Each scene shows the same named points in several views. A view is turned or mirrored, and shifted as a whole, has a little noise and may leave points out.
In the rows, zero is written as 128.

Scene 1
View 1
(139): [135 138 105 100 164 139 185 111 135  87  98  98  78 104 101 127 138 150
 153  91 146 167 129 106 149 113 114 167 137 132 166 121 106 131]
(225): [106 111 133 116 118 116 144 123 140 109  98 137 135 140  80 121 156 126
 147 130 138 125 120 101 146 118 122 156 140 145 131 108 132 139]
(83): [109  95 145 159 102  70 127 170 158 106 112 106 130 157  36  95 116 112
 164 119 128 179 107  56 128 110 102 155 150 162 157 105 161 138]
(177): [128 136 107  90 157 147 180  96 135  90  91 112  88 107 107 131 150 151
 149  95 146 147 133 115 155 114 114 167 135 131 159 124 106 132]
(183): [130 119 150 107 131 154 152 119 108  91 126 119 131 102 121 118 166 127
 161 108 131 142 104 161 109 139 132 134 127 135 126 135  94 153]
(106): [136 100 155 149 120 109 138 159 122  92 136  92 125 124  86  98 124 119
 169  99 129 191  90 128 100 131 114 132 137 151 147 129 126 154]
(38): [140 122 148 115 133 157 151 121 106  86 134 109 122  99 130 118 156 127
 166 102 136 159  94 166 103 145 129 126 126 133 136 140  94 154]
(113): [116 114 133 143 125  90 145 155 148  97 104  97 109 142  55 104 117 128
 161 107 135 181 115  71 135 111 104 158 146 154 161 111 141 130]
(34): [145 102 170 153 112 118 130 172 106  84 155  93 137 117 103  90 131 111
 174 103 129 196  73 150  79 147 119 117 131 150 138 137 124 161]
(72): [143 140 116  98 166 158 182 108 120  82 111 100  83  94 122 129 150 156
 159  87 144 164 122 138 133 124 122 150 132 126 160 135  98 135]
(123): [134 126 121 123 144 119 165 134 136  94 112  91  92 119  84 112 128 139
 161  91 140 183 118  93 133 116 106 160 141 141 166 122 124 132]
(126): [120 141  95  81 160 149 182  86 138  98  81 119  85 111 104 137 153 154
 145 102 148 131 144  99 169 108 116 179 137 129 155 115 110 129]
(181): [136 128 120 106 151 138 168 118 127  91 107 107  99 108 103 122 143 143
 160  93 138 161 120 124 134 121 119 157 133 133 155 124 108 139]
View 2
(123): [ 91 116 152 117 142 112 173 120 128 119 154  95 104 138 110 133 159 134
 149 119 130 161  96 133 152 126 136 133 114 128 131 156 145 125]
(181): [107 111 159 132 138 101 162 121 109 128 150  96 125 138 110 126 166 132
 133 107 125 151 112 129 139 135 143 129 117 122 142 143 120 141]
(34): [122 100 145 127 145  90 118 108 112 169 116  95  96 132 126  72 185 171
 139 126  95 151  75 135 141 125 164 206 120 104  91 178 147  73]
(225): [138 136 109 124 153  69 157 100 138 134 117  87 128 118 152 171 166 185
 162  86 170 125 100 108 128 177 153 125 120 139 156 164 104 116]
(126): [107 123 155 133 136 102 182 126 120 108 168  96 136 135 111 160 153 117
 131  90 150 148 125 120 142 146 132  84 114 137 180 130 103 172]
(177): [111 117 158 133 131 103 171 126 112 118 162  95 134 139 110 141 151 124
 127  94 131 151 119 123 142 141 133  97 118 130 166 135 106 164]
(38): [131  96 155 145 136  82 125 117  93 160 124 100 129 136 115  88 180 147
 119 100 105 140 106 128 127 139 154 162 128 103 125 149 103 127]
(183): [134 104 146 144 136  74 129 110 100 159 123  98 132 132 128 102 178 159
 127  91 119 134 109 121 125 150 155 160 121 107 138 147  98 125]
(113): [ 90 136 130 109 149 113 180 109 149 110 144  85  88 131 129 157 157 156
 177 133 149 159  81 134 154 129 145 139 112 138 120 174 168  95]
(106): [111 110 145 124 148  99 138 107 121 148 122  93  91 132 122 101 176 166
 156 129 114 155  81 136 143 127 153 181 119 114 104 174 152  84]
(72): [101 111 161 128 137 104 170 124 118 126 160 100 124 134 105 130 163 124
 126 106 128 153 114 128 143 129 136 113 114 125 150 144 114 153]
(139): [ 96 115 163 127 137 111 175 129 114 118 164  94 119 144 103 132 156 117
 129 110 125 155 114 132 144 123 132 106 115 123 153 142 123 157]
(83): [ 90 139 113 110 160 108 174 100 162 115 128  81  78 123 137 168 163 178
 200 141 159 158  70 132 161 139 152 151 112 141 111 188 185  64]
View 3
(225): [126 123 130 143 146 119 134 140 106 165 146 112  95 165 153 130  95 135
 118 110 118 134 106 107 178 131 138 114 120 109  96 108 125 138]
(83): [128 128  84 152 134 117 119 181  85 193 124  92  88 158 155 116  56 143
 103  78 120 160 117 102 206 112 139 105 107 120 106  98 114 112]
(139): [155 120 108 119 131  92 118 163 129 133 192  83 105 154 147 141  91 150
 112 141 136 121 113  93 134 123 145 127 111 139 142 123 192 143]
(177): [148 120 127 115 139  91 127 153 128 128 189  91 103 165 156 147 108 148
 125 145 129 111 116  96 136 133 146 123 115 123 133 119 191 161]
(123): [146 119  96 134 134 106 116 177 117 155 169  77 110 149 150 122  74 152
 109 118 130 131 118 106 142 116 136 133  99 145 135 118 169 124]
(181): [142 120 126 126 141 105 116 152 126 147 177  83 112 149 147 135  95 149
 117 136 127 115 114 106 132 122 129 133 113 135 126 119 168 137]
(106): [127 126 121 148 154 131 105 158 117 184 149  73 131 126 123 104  76 145
 105 100 118 140 107 128 137 100  92 149 105 174 110 117 120  92]
(72): [147 116 121 123 138  99 120 154 131 131 182  87 113 154 150 135  97 152
 124 141 127 114 109 104 128 124 141 134 114 138 133 123 186 147]
(38): [127 117 161 131 163 127 114 124 134 150 178  90 138 134 123 123 113 143
 119 135 120 104  98 128 104 118  93 154 113 160 111 121 143 118]
(113): [139 125  83 147 131 116 112 182 100 185 144  79  97 153 147 114  53 148
 104  93 123 156 119 101 178 108 136 120 100 131 125 109 135 112]
View 4
(139): [134 124 109 143 139 103 138 131 100 101 139 122 123 132 124 124 128 152
 103 125 116 138 104 115 140  89 121 129  96  57 149 137 120 116]
(177): [139 130 102 135 141  96 116 137  90 101 149 117 115 130 119 130 128 149
 101 116 106 133 113 106 147  91 124 135  88  71 137 142 125 120]
(34): [146 106 161 169 167 188 193  59 157 139 148  29 136 159  97 127 163 159
  97 171 163 157 137 173 121 139 109 110 119  84 144 119  91 111]
(183): [160 114 138 138 162 136 116 105 122 118 175  53 125 136  98 136 154 141
 105 132 114 134 157 135 148 127 126 132  98 112 119 137 115 113]
(181): [140 121 115 136 143 114 133 124 113 108 147  94 118 134 114 128 135 157
 104 131 119 135 119 122 141 102 122 126  96  76 134 138 122 119]
(225): [136 112 139 124 119  93  89 122 133 124 154  95 102 132 118 169 130 168
 113 138 137 141 149 126 133 135 129 104  94  97 125 138 156  90]
(38): [158 121 138 143 169 149 140  97 120 115 167  44 136 143  95 125 160 147
 102 142 117 136 148 146 145 125 119 135 101 104 123 138  99 117]
(123): [125 119 120 149 131 116 152 115 120 113 131 113 109 137 122 139 128 165
 106 139 141 145 105 129 120 104 114 111 104  57 151 128 126 110]
(83): [108  97 160 143  89 109 136  99 174 150 121 108  88 146 129 186 116 193
 112 167 188 160 119 149  93 146 108  71 112  63 156 115 164  80]
(72): [136 128 106 137 145 111 132 127 100 107 144 107 122 137 117 129 134 152
 106 126 113 140 112 117 144  92 126 130  99  68 139 140 119 118]
(106): [136 107 153 153 139 151 164  76 153 136 143  62 118 147 110 147 148 166
 107 159 161 152 131 159 115 141 112 100 110  79 139 120 114 101]
(126): [137 125  97 127 131  76 101 153  83  95 144 135 115 125 126 138 119 155
 108 112 100 127 112  96 148  85 128 133  84  68 132 144 137 116]
View 5
(139): [157 140 111 128 110 161 118 130 139 141 107 135 143 148 108 132 143 169
 147 118  98 123 184 155 125 152 116 114 142 111 121  98 110 132]
(34): [167 176 159 113 119 119 147 252 133 110 143 164 168 137 108 134 137 122
 109 155  97 125 131 137 154 116 136  96 192  85 154 149 158 123]
(113): [149 158  89 149 114 127 133 194 139 140 122 174 148 133 102 161 114 132
 126 122 119 106 174 130 170 120 111 128 121 103 105 141 114 172]
(123): [155 148  99 140 107 140 122 162 136 132 114 153 147 143 110 144 131 143
 139 124 107 119 174 148 145 137 109 116 146 108 115 117 113 146]
(106): [161 170 131 124 118 122 141 231 133 125 132 160 160 138 108 143 128 127
 116 140 100 118 143 140 160 116 125 113 168  92 141 143 144 138]
(38): [160 172 171  89 124 142 132 195 133 131 121 136 149 150 110 112 149 158
 119 146  79 132 155 146 124 132 132  94 169 100 167 117 148 104]
(225): [141 184 140 103 128 142 123 181 143 170 118 169 117 143 102 146 129 160
 110 117  99 101 180 118 160 122 120 114  81 107 126 127 123 151]
(126): [143 148 118 116 117 171 111  99 145 163  99 131 117 154 107 128 140 187
 142 102  92 106 206 148 121 153 112 117  97 124 121  84  99 137]
(83): [146 173  88 149 123 118 141 233 143 143 129 201 143 125 100 176 104 121
 112 118 124  96 168 116 187 111 108 136 115  98  96 157 120 186]
(183): [157 184 176  81 123 143 125 187 138 146 123 139 138 156 109 116 152 165
 118 138  82 124 159 141 135 132 137  91 139 102 165 115 148 103]
(181): [157 155 131 119 113 151 122 152 139 142 114 139 138 149 106 129 142 161
 134 124  98 123 177 146 133 145 119 107 138 109 139 107 120 128]
(177): [152 160 139 107 117 160 115 143 138 156 111 132 131 152 108 129 146 176
 131 117  86 117 181 141 128 140 119 108 123 113 140  98 116 123]
(72): [156 148 124 123 113 155 118 137 138 147 110 133 138 153 108 128 143 166
 140 124  92 121 183 153 127 148 115 107 138 115 134 102 116 126]
View 6
(181): [125 125 139 132 152 125 132 122 157 108 128  86 152 145 122 132 111 146
 106 112 123 138 131 140 122 150 102 151 120 135 122 167 140 113]
(139): [101 130 142 137 155 114 130 131 147 114 129  88 150 148 125 115 106 130
 101 115 126 144 126 137 113 153  92 140 129 137 115 157 137 104]
(225): [150 112 143 119 139 115 143 118 164  84 132  59 196 168 122 149 135 183
  89 109 146 117 146 178 141 143 138 155 112 133 104 143 139 129]
(113): [129  87 152 103 137 123 109 103 132  70 127  72 211 168 115 164 123 137
 113  93 162  95 144 135 132 184 114 146 133 133  96 132 139 106]
(177): [104 136 137 148 161 110 143 138 160 117 129  80 151 150 127 110 116 152
  91 121 117 146 130 150 118 139 100 142 117 135 113 159 143 112]
(72): [114 128 134 136 158 120 133 129 158 112 126  91 149 145 125 125 104 140
 102 114 121 138 131 137 119 149  93 143 121 131 119 162 138 111]
(183): [164 123 135 119 150 132 134 116 175 101 124  89 149 143 123 143 107 166
 104 108 127 130 135 152 139 143 115 173 105 141 133 173 135 135]
(126): [ 85 141 136 160 168  98 148 147 156 118 132  67 164 163 130  98 121 154
  85 129 119 150 128 160 115 132  99 128 128 133 103 151 146 108]
(34): [211  91 135  80 129 161 111  80 165  78 119 110 155 124 114 195  93 146
 132  81 151  99 141 120 148 182 117 190 103 145 144 186 133 137]
(123): [115 108 144 118 146 125 118 117 142  94 129  90 173 152 122 141 110 127
 108 102 134 119 135 128 122 175  92 141 131 134 109 151 137 103]
(38): [184 128 133 113 145 143 140 109 178 105 122 105 124 122 118 155  94 157
 113 101 122 134 131 143 137 145 109 181  98 144 149 190 133 137]
(106): [182  96 138  86 131 148 112  90 156  78 122 102 167 134 114 179 100 139
 129  83 155 105 138 125 138 179 111 174 117 140 127 169 131 128]
(83): [147  70 152  82 126 127 104  94 129  49 133  66 241 182 112 182 129 147
 115  86 178  81 151 144 142 195 126 143 136 136  89 123 134 112]

In a view up to two points have been moved. Name them for each view, in the order of its rows, or write -.
view 1 -> (72)
view 2 -> (225)
view 3 -> (83)
view 4 -> (34)
view 5 -> (177)
view 6 -> (183)
